Each scene shows the same named points in several views. A view is turned or mirrored, shifted and resized as a whole, has a little noise and may leave points out.

Scene 1
View 1
vudip: [ -9   2   6   3   0   5  -6  -4 -10 -28   5 -22   2   2  16   7  -7  -5
  -1   4   7  12]
nir: [  2 -11  12  18   6 -16   5   9  15 -33 -20 -20 -15  -1   2  -3  14  -3
  12   6   1   4]
Notek: [-10   2   5   5   2   2  -6  -4  -7 -27   4 -21   3   2  15   7  -4  -6
  -1   6   8  14]
suza: [ -7   2   5  13   8  -4 -13  -3 -13 -22   5 -23  -7 -20  16  -6   5   5
 -10  13  15   9]
Zive: [-11   9   3  15   6  -2 -17  -2 -11 -25   2 -22   4 -11  12   2   0   3
 -17  16  21  12]
zikat: [ -2  -7   5   9   1  -3 -14  -3 -15 -15  -5 -31  -5 -28  11 -17  -4  15
 -14  10   7  -3]
pimin: [ -5  -1   5   5   1   3 -10  -5 -14 -23   3 -24   0  -9  15   0  -6   2
  -6   7   7  10]
bita: [  1  -9   9  11  11  -9  -9  -1  -9 -20   0 -26 -18 -29  16 -16  13   8
  -3   9   6   2]
lal: [ -6   0   4   4  -3   6 -15  -6 -19 -18   3 -27   6 -16  15  -5 -13   7
 -14   9  10   6]
tofad: [ -9   4   2   7 -10   6 -10   0  -7 -24 -11 -26  15   5   6   4 -20   3
 -12   9  11   7]
Nok: [ -4  -3   6  12   0  -4  -9   2  -3 -24  -9 -25  -1 -10   8  -6  -2   4
  -7  10   9   4]
vovo: [ -5  -4   5   0 -12   6   2   2   0 -30 -11 -22  11  19   6  10 -20  -6
   6  -1  -1   9]
mipa: [  1 -14   9   0  -2   1   3  -2  -5 -23  -4 -25  -9  -5  12  -5  -5   0
  10  -3  -7   3]
nedi: [ -4  -1   6  19  -2  -8  -7   8   4 -26 -20 -24   2  -7   2  -5  -3   6
 -10  13  11   2]
moge: [ -5  -4   5   3   3   5 -15 -10 -23 -15  10 -28  -4 -26  20 -11  -6   9
 -12   6   6   4]
sebok: [ -7   3   7  14  12  -7 -10  -2  -6 -28   5 -20  -8 -14  16  -1  11  -1
  -4  11  13  13]
manom: [ -3  -3   7  14   1  -6  -9   3  -3 -24 -11 -25  -3 -14   7  -6  -1   7
  -8  11   9   3]
vike: [ -7  -4   4  -6  -6  10  -1  -6 -12 -22   3 -24   4   7  15   4 -16  -5
   6  -3  -1  11]
mizep: [ -4   2   5  19   8 -11 -16   1  -7 -21  -5 -24  -5 -26  11 -11   7  10
 -16  17  18   4]
bofe: [-16  14   1   6 -11   9  -8   2  -4 -32  -5 -18  24  24   7  19 -21  -8
  -8   9  17  18]
View 2
mizep: [ 17  -8 -18  15 -17  11  -6   7 -19  17   2  16   4 -17 -33  -6 -19 -40
  22   6 -19 -20]
Notek: [  1  -4  -4   5  -4  14  -5  -8   4   5   3  10   2 -10 -20  12  11 -17
  17  15  -8  -2]
sebok: [  0 -14 -17   9  -4  10   0   4 -14  10   7   9  -1 -17 -22   6  -1 -22
  24  13 -18 -16]
manom: [ 17   0  -7  13 -11  12  -7  -2 -12  14   0  12   4  -6 -26 -10  -7 -31
  15   9 -13  -7]
suza: [  4  -9 -15  10  -9   9  -6   1 -10  10   5  15   3 -23 -31   2 -10 -33
  24   9 -17 -15]
vike: [ -1   8   7   4   6   7 -10 -16  13  -3   4   8   7 -10 -21   5  15 -20
  16  12  -2  17]
vovo: [  8   9  15   5  -2  15  -7 -17  13   8  -2   5   5  12 -10   2  23  -7
   6  17   2  18]
tofad: [ 22   5   8   9 -17  17 -13 -13  14  14  -5  16   5   1 -26   7   9 -28
   4  12  -3   5]
Zive: [ 13 -14 -13  10 -17  15  -8  -1   0  13   3  18   1 -18 -32  15  -2 -32
  16  11 -14 -19]
vudip: [  0  -4  -3   5  -3  11  -7 -10   7   3   5  10   3 -13 -22  14  11 -17
  18  14  -7   3]
moge: [  1   3  -9  10  -1   2 -13  -5   2  -1   9  18   5 -33 -42   0 -14 -46
  26   3 -14   0]
nedi: [ 25   3  -4  15 -17  18  -6   0 -17  23  -4   9   4   8 -20 -12  -4 -24
   9  11 -11  -8]
bofe: [ 13  -7   7   4 -16  20 -10 -17  23  10  -4  16   2   2 -21  27  23 -12
   3  18   0   1]
mipa: [ -5  13   1   9  11   6  -3  -8  -9   1   6   1   6  -7 -18 -18   1 -18
  21  11  -9  15]
lal: [ 13  -1  -3   8 -13  11 -14  -9  12   6   1  21   5 -21 -36  12  -2 -36
  14   8  -8  -1]
pimin: [  2   0  -5   7  -3   9  -8  -7   1   5   3  13   3 -17 -29   5   0 -28
  20   9 -10   0]
Nok: [ 14   1  -5  14  -9  12  -6  -3 -10  14   1  11   6  -6 -25  -8  -3 -28
  14  11 -12  -3]
nir: [  4   2 -11  14  -1  14   8   5 -36  18   1  -7   1  13  -2 -24   0  -4
  20  17 -17  -4]
bita: [  0  -1 -21  14   0   3  -3   7 -28   6   9   8   3 -23 -29 -18 -21 -36
  29   7 -23 -10]
View 3
zikat: [ 15 -11  14 -14  10  11  24  -2  -4 -14  11   3   7   0   1 -19  38  -1
   2 -12   8   3]
mipa: [  7  -5  -1 -19   5   2   5  -7   5  -9  -2  11   3  -7   7 -11  22 -15
  -7 -11   7  -8]
suza: [  7 -11   4  -8  15   2  10  -4  -7 -18  10   6   5   4  -5 -11  39   1
   3  -5   4   5]
vike: [  5  -9  -2 -14   3 -13  11  -3  11 -12   0   8   2 -13   7  -3  16   0
  -3 -14   7  -8]
vovo: [ -2 -11   3 -17  -5 -13  -3   0  16 -10 -17  12  -1 -14   3   0   5  -2
  -2 -12  -1 -13]
sebok: [  2 -10  -1  -8  16  -1   1  -6  -7 -18   4   8   4   5  -8  -7  37  -2
   2  -4   2   4]
mizep: [ 10 -14  13  -9  14  13  12  -1 -10 -21   6   4   7   8  -9 -17  44   2
   7  -4   2   7]
bita: [ 11  -7   3 -14  17  15  10  -8 -10 -15  11   9   6   7  -4 -18  43 -13
  -2  -5   8   4]
moge: [ 14  -8   1 -10  13  -1  25  -4  -4 -14  18   3   7  -3   3 -13  37   1
  -2 -12  11   3]
vudip: [  1 -11  -3 -10   7 -13   6  -3   5 -15   1   8   2  -6  -1  -2  23   3
   0  -9   2  -2]
nir: [  0  -8   7 -21   9  15 -15  -7  -1 -13 -17  16   0   5  -8 -13  27 -21
  -1  -2  -2  -5]
Nok: [  7 -12  12 -15   6   5   8   0  -1 -16  -3   6   4   0  -3 -12  29  -2
   4  -8   1  -1]
View 4
lal: [ -3   3   6   2   9   7   2  12  11 -22  17 -15   5   3 -11   5   4  14
   9  -4  27  10]
sebok: [  0 -10  17  -1   4   3   1  -4   0 -12  20   1   6   0 -12   5  12  26
  -5  -2  21  -5]
Zive: [ -7   0  12  -4   3   3  -4   7   1 -16  12  -8   5  -1 -11   8  14  20
 -10   1  26   6]
manom: [ -5  -2   8   5  -4   9  -1   6   4  -8  20 -11   0   2  -8   2   4  17
  -4 -10  31 -10]
pimin: [  0  -2   8   0   8   5   2   1   9 -15  18  -6   6  -1  -7   2   3  19
   7  -5  22   4]
suza: [ -1  -5  16   1   5   5   0   5   2 -18  22  -5   6   5 -17   6  11  23
  -3  -4  27  -2]
bofe: [ -9   4  -6 -11   4   0  -4  -4   8  -5   1  -8  -2 -16  13   5   1  15
   1  -1  16  17]
mipa: [  4  -8   4   7   4  10   5  -7  11  -6  26  -1   2   0  -2  -6  -7  18
  17 -16  21 -11]
Notek: [-2 -4  5 -5  6  2  1 -7  5 -9 13 -2  2 -7  0  2  4 21  3 -4 17  3]
vudip: [ -1  -3   4  -5   9   3   1  -7   8 -11  15  -2   3  -7  -1   1   2  21
   8  -4  16   6]
tofad: [ -9   6  -7  -2  -1   5  -3   6  10  -8   7 -15  -3  -7   6   3  -3  11
   4  -6  25   9]
moge: [  3   0  15   5  12   7   5  10  12 -26  25 -10  11   9 -19   2   6  19
  14  -4  28   5]
mizep: [ -5  -4  16   4  -2   8  -2  12  -1 -15  23 -10   4   8 -19   7  13  20
 -10  -5  34  -7]
nedi: [ -9  -2   3   5 -10  10  -4   6   1  -2  17 -11  -5  -1  -3   2   4  14
  -9 -12  32 -12]
vovo: [ -4   1 -11  -3   0   5   0 -10  12   3  10  -7  -5 -13  17  -4 -10  15
  13 -13  15   3]
zikat: [ -1   1  11  10   2  11   2  16   9 -21  27 -16   5  10 -19   2   4  15
   6 -10  35  -6]
vike: [  2   1  -2  -1  10   4   4  -7  13 -11  15  -6   2  -6   6  -2  -7  17
  19  -9  15   7]

Which points are out of place in each view (at most two, in the order of its rows)? Write none if all are in place.
view 1 => bofe
view 2 => lal
view 3 => vovo
view 4 => none
